Points, in no order, along strands that fork, close into loops and pass close to each other.
In the rows, 128 means zero.
Two points are linked if the straight distance between their rows is under 130. Some points are linked to none.
Mobom: [114 127  75 174 152 130 130  89  87 118 134 116 182 142 112 132 120 113
 154  97 120 131 100 132 128 125  78 115]
motok: [165 139 180 203 121 143 102  94 147  94 136 164  67  80 125 143  89 123
 155 127 123 127 190 112 110 100 110  77]
kofa: [180 127 143 102 151 150 144 211 107 123 174 124 107 118 100 152 127 104
  96 168  57 103 110 168 187 122 105 135]
ker: [128 100  91 155 103 113 158 137 106 127 118 122 127 119  87  68 128  79
 119  68 132 141 119 126 124 167 105 134]
lolaz: [136 160 128 148 163  93 132 104  97 134  65 131 142  70 105 114 105  74
 140 153 147 123 184 146  85  99 114 151]
kol: [115 118 118 125 129 131 132 135  81 133 134 101 166  88 105  85 137  97
 145 112 133 143  94 182  83 118 107 174]
bel: [124 166 110 169 140 122 158 149 134 119 152 148 155 129 104 118 135 133
 135 102 114  85  81  89 139 176 140  65]
Bazib: [107 132 104 155  84 152 116 114 132 100 152 125 135 165 138 129 138 161
 162  60 114 116 106 107 155 161 111 159]
nit: [104 163 128 107 123 118 135  98 129 171 101 171 132 151 144 129  96 140
 129 146 130 109 120 139 127 117 121  84]
kab: [119 145 102 167 170 153 162  88 108 143 123 134 158 110  84 143 122 109
 149 124 178 125 166 137 117 125 127  70]
Tig: [113 118 136 131 133 137 135  87 138 120 101 133 160 117 112 121 126 124
 172 102 156 129 146 100 127 141 144  74]
zed: [112  98 128  83  80 100 115 129 122 119 129  78 146  92 118  70 151 107
 130 111 141 169 107 187  73 110 101 219]
zat: [108 121 134 128 142 124 106 135  83 123 133 117 115  65 108 102 115 108
  92 140  81 163 138 174 129 114 142  85]
nak: [ 81 140  88  57 161 128 113 180 124 136 122  85 141 160 155 153 165 170
 123 191  94 164 112 163 112 109 142 147]
tirog: [137 108 105 147 173 133 142 120  66 140 136 129 216 122  94 125 130  81
 128 106 121 123 107 160 128 128 105 152]
zosi: [153 161 137 137 127 114 196 193 137 113 196 147  96 121  91 113 168 136
 114 158  62 126 126 118 149 142 129 146]
dazor: [100 105 174 103 107 155 111  82 142 148  88 117 134 143 172 112 142 121
 128  96 154 145 138  81 166 130 151 148]
bobuv: [132 145 158 171 123 144  95  95 131 102 111 154  43  94 143 134  67 139
 133 166 162 129 153 113 154  82 139  72]
mab: [116 156 125 131 146 117  95 151 135 189  71 110  93 115 171 143 124 164
 107 163 174 123 179 126 128 131 157 111]
dus: [108 145  66 177 188 172 165  78  87  97 130 139 184 174 122 163 121 114
 180 116 140  93 100 125 112 118 108  98]
fasu: [115 169 174 127 125 123 142 159 159 135 160 123  67 141 139 106 176 174
 116 167  88 168 148  93 159 122 155 138]
topaf: [162 129  80 170 185 134 189 119  94  99 119 132 158  89  85 118 113  52
 142 135 162 116 152 126 138 125 115  95]
rizip: [111  67  62 106 122  70 109 100  93 134 129  83 117 112 136 127 130 134
 101  78 151 137 131 142 127  89 125 178]
kube: [139 129 137 174 149 117 106 136 136 101 118 164  46 142 140 140  77 196
 141 174 150  94 125 124 156  96 142  83]
lutos: [ 62 105 101 125 142 114  87 128  90 149 138  72 127  96 134 122 142 125
 101 130  99 161 110 150 126 116 134 110]
degil: [187 146 105 131 162 182 144 161 122  73 185 131 169 127  91 129 128 119
 119  95  61  91  67 108 180 142 131  99]
sida: [ 98 110  74  87 118 104 125 191 125 153  98  57 121  94 118 125 138  98
 123 152 163 162 121 155 128 135 129 170]
nenum: [149 155 129  71 129  87 149 192 164 130 144 128  89  76 125 145 144 140
  85 177  83  92 154 166 171 122 157 117]
Muge: [159 118 138 173 128 135  86 115 152  85 138 147 107 113  89 166 101 117
 147 133 119 141 147  93 143 120 100 110]
dapu: [101 158 157 119 145 110 102 155 168 174 104 104  84 141 167 132 143 172
 107 181 101 137 158 101 141 125 150 125]
deva: [166 122 126 170 162  98 178 113  87  89  76 142 146 104  72 110 107  83
 131 122 166 119 173 134  86 123 113 153]
Losuv: [108 109 123 104 123 127 106 122 150 152 135  81 101 187 163 156 172 179
  87 120 137 169 159 139 117 122 135 157]
neka: [185 145 219  93  96  90 128 111 162 110 122 191 113 106 166 129 124 132
 127 168 168 103 165 105 125 113 164 122]
fubu: [ 88 147 148  89 107 126 147 125 142 175 122 146 180 148 136 105 133 136
 144 153 144 134 106 131  77 158 135 100]
viser: [122  94 149 122 109 143 131 128 126 185  99  84 117 143 181  92 149 131
 145  99 228 163 114 129 103 136 129 190]
zimi: [ 83 153 153 151 119 152 110 162 126 139 148 122 124 119 112 185 130 156
 141 144  93 123 141 146 146 130 125 111]
lofe: [199 121 146 145 168 173 150 192 151 121 202 143 137 147  84 146 125 126
 111 144  42  89  71 128 180 125 136 118]
gotod: [ 96  83 105 100 110 117 134 120 149 169 112  89 143 178 143 111 140 136
 152 118 250 147  90 105 103 123 110 186]
sog: [194 128 147 118 137  91 157 176 156 150 213 161  81 123 105 164 112 118
  89 195  60  79  78 149 153 109 182  80]
tizig: [190 138 202 125  91 116 148  91 150  99  88 196  96 100 134 114  93 100
 136 125 137 109 191 107 111 124 141 130]
pog: [146 130 110 112 136 140 165 191 122 128 177 130 105 142  86 163 164 123
  95 144  68 148 130 150 159 144 111 175]
Futib: [129 110 107 156 108 123  86  94 135 107 145 129 129 177 104 170 117 150
 132  77 116 123 116 128 149  98  84 170]
lepub: [137 150 180 149  98 126 131 117 173 114 189 173 135 157 127 110 133 139
 122 135 112 104 109  59 129 145 138  69]
zade: [180 125 192 132 101 153 124 102 151  89 102 154 104 124 123 118 125 129
 123  81 115 139 174 107 158 135 138 166]
Vud: [128 144 137 123 134 129 134 136  92  99 143 154 130  33 119 134  92  97
 132 135  65 103 126 177 122 128 155  84]
pumaz: [ 82 160 119  95 147 119 100 155 127 160 118  74 132 132 138 133 178 141
 101 189 109 178 147 115 127 111 144 161]
bipi: [ 92 138 103  83 153 141  98 148 119 152 100 102 156 165 152 193 126 151
 114 212 116 126 115 164 130 123 102 136]
dar: [ 89 167  78 195 167 164 157  78 110 108 112 129 166 203 138 116 124 145
 180  94 162 109  99  92  98 144 117 124]
zit: [173 101 166 144 141 138  97 164 151  75 168 134 118  92  85 160 128 124
 133 153  71 155 136 122 120 118 125 115]
dofon: [178 110 189 127 123 116 117 101 146 122 104 135 103 147 136 108 160 171
  85  82 116 172 176 118 151 107 143 200]
puse: [132  73 142 109  97 135 122  95 120 103 117 120 137 147 138  89 159 165
 134  51 151 175 135 138 122 128 153 161]
Tapok: [101 150 194 109  98 130 135 117 167 157 148 145 161 144 150 111 158 161
 130 164 110 130 127  96 110 138 147  81]
kagi: [149 112 159 136  61 156 158 144 139  95  93 115 116 112 128 105 137  89
 138  70 168 134 169  90 150 185  91 159]
lumeg: [135 114 162 159 108 126  97 107 112 118  88 113  79 105 166  90 106 113
 120 104 136 164 156 130 116 120  92 171]
lafeg: [152 118 131 130 149 101 153 161 140 133 169 173 121 116 123 155 122 111
 117 173  85 101  94 135 119 130 161  72]
Mibu: [162 141 105 141 131 159 136 126  98  71 157 169 158 124  76 146  92 106
 114 107  90 128  91 134 147 138 121  90]
Zomo: [220  99 147 155 156 110 175 184 126 131 196 191 141  98 137 155 121  70
 123 147 101  53  96 130 138 131 152  80]
tez: [142 151 122  83  98 127 179 174 125 116 101 161 150  73 101 112  91  90
 153 132 129  97 122 172 122 162 111 157]
sofez: [175 147 130 167 109 144 157 148 102  60 141 156 157  97  87 122 108  91
 135 108 114 124 134 104 106 176  91 121]
gusez: [ 94 156 143 128 134  98 176 178 139 143 153 155 102 130 113  76 162 153
 127 170  91 130 123 112 127 122 156 147]
gor: [131 114 151 104 108 140 113 150 134 197 102  54 104 156 188 115 170 160
  99 128 183 167 153 128 133 138 155 178]
Bupan: [151 117 114 112 159 107 166 135 120 104 153 184 122  93 134 154  92 124
 146 134 120  60 110 152 151 111 167  42]
dob: [ 94  91 109  98 125 133 127  90 137 128  95 111 160 149 142  93 144 155
 164  68 154 142 115 143 105 135 142 102]
Lapo: [111 121  71 136 127 113  53 118 111 164  94  71  78 169 179 180 110 141
  83 144 139 146 137 134 111  99 128 150]
fis: [106  87 113 119 124 104 139 149 156 174 112  91 166 171 116 123 169 107
 134 141 195 172  93  71  87 151 120 166]
nub: [133 130 113 149 147 102  49 129 137 173  87 100 105 133 164 165 125 139
  91 167 173 156 170 130 107 120  93 152]
Nos: [101 130 121 131 173 126 122 108 114 189  60 110 113 111 157  93 120 163
 149 133 194 123 152 144 112 109 154  96]
Gedib: [ 96 116 135 126 107 125 137 141 178 158 127 114 141 179 132 112 178 116
 132 114 133 165 117  52 131 177 125 153]
sez: [135 120  75 103 165 111 183 117 129 107 134 185 146 105 141 107 110 113
 180 146 159  98  87 143 115 135 145  63]
sipos: [148 113 142 131 141 127 103 150 124  79 147  94 177  75  90 137 147  92
 132 121  71 151 135 104 127 134  96 155]
sebo: [113 162 145 139  97 190 111  95 133  82 153 144 158 175 118 111 134 163
 146  59  98 129 118  77 159 147 169 113]
gafe: [124 107 146  98 153 149 128 153 161 136 174 111 144 174  94 170 140 132
  97 190  78 120  96 118 166 139  83  72]
dize: [147 135 132 143 127 118 131 116 165  89 147 216  85 137 120 138  68 167
 162 153 128 100 111 125 139  93 160 104]
Lero: [ 84 120  85 116 141 110 119 111 100 190  79  74 125 134 133  87 133 154
 123 124 195 143 108 154  96 121 129 124]
Nagar: [102 133 112  50  79 102  98 120 132 150 129  77 138 128 157  95 148 136
 109 133 152 175 123 171 106 126 119 194]
dal: [132 161 123  84 118  89 172 177 129 133 109 157 126  54 130 123 112 130
 115 154 117  88 153 170 127 130 167 147]
mog: [140 150 117 129 139 138 166 151  88  93 136 171 167  55 118 114  93  74
 161 116 107  68 112 167 127 143 125 116]
tata: [141 105 213 109 100 183 112  76 143 143 112 135 118 138 197 145 149 127
 108  94 120 168 119  90 159 151 162 194]
gita: [ 53 109 105 126 145 138 108 103 110 156  87 100 117 150 128 151 125 145
  98 122  87 125 116 139 125 128 139  95]
Mudeg: [ 93 163 107 134 124 151 121 108 121 159  82 186 151 112 108 149  95 111
 146 110 130 112 143 168 123 135 137 138]
bos: [181 154 142  78 148  99 185 193 124 143 186 134  92 105 133 135 139 116
  77 184  55  84 108 176 173 100 155 110]
sos: [ 68  98 103 123 145 120 105  63 102 187 105  59 146 175 178 116 131 157
 147  90 188 104 133 149  88 117 102 137]
lener: [ 98 159  97 119 154 127  64 153 121 116  93  82  94 184 155 180 119 183
  88 194 128 121 119 146 128  98 127 138]
mivi: [157 133 115 168  96 162 171 152 131  72 116 141 127 110 111 136 123  79
 154  87 169 135 174  92 100 180 109 141]
mag: [142  71 155 105  96 125 115 103 137 156 143 108 116 167 166 121 174 178
 105  71 131 160 153 132 129 109 147 200]
mavol: [148 115 110 158  86 111  75  76 117  87 156 127 114 128 123 144  93  96
 132  82 117 129 146 144 124  93  40 177]
vemen: [114 139 118  56  81 127 111 157 144 158  94  78 106 106 138  85 125 122
 115 161 202 174 111 148 119 141 143 175]
miv: [109 170  73 187 115 170 131 124 126 100 124 163 145 155 146 111 114 126
 170  84 143 129  94  84 118 162 116 135]
Lag: [137  97  88 161 122 115  93  70 101 135 150 109 140 144 125 124 125 104
 137  92 162 144 137 156 107 114  48 126]
gorut: [ 78  94 117 127 112 142 115  90 153 131 119  96 162 180 127 146 163 114
 130 109 145 131 130  55 144 137 131 138]
Pumes: [ 59 104 109 131 149 136 102  73 119 170 105  82 131 204 139 154 119 161
 117 102 130  88 133 136 104 129 103  94]
Lobin: [139 159 153 120 101 160  85  84 152  95 174 172 163 149 117 118 117 137
 137  94  83 117 101  83 132 147 129  62]
fom: [178 130 173 126 112  81 125  84 168  99 145 213 105 120 167 137 115 147
 177 161 152  90 147 129 126 100 160  88]

A piece is all that can be reached along the links. How many separate loops has the piece of each point below (a circle has one, a figure eight two, a Y none), and how many tips (points with one link)?
gorut: loops 0, tips 3
nub: loops 2, tips 3
Mudeg: loops 1, tips 2

How many points has the smallest loop of links through each point below? Write - if it is on no loop.
dapu: 8
gita: 20
miv: 8
kube: -
zed: -

A fork is a point with three links, a tip a point with one. Leave the first point through the second and follow the links. Name the first fork or tip that comes.
sipos, zit: mag
dofon, zade: sipos
bos, nenum: mab
mag, Losuv: tata
Pumes, gita: bos
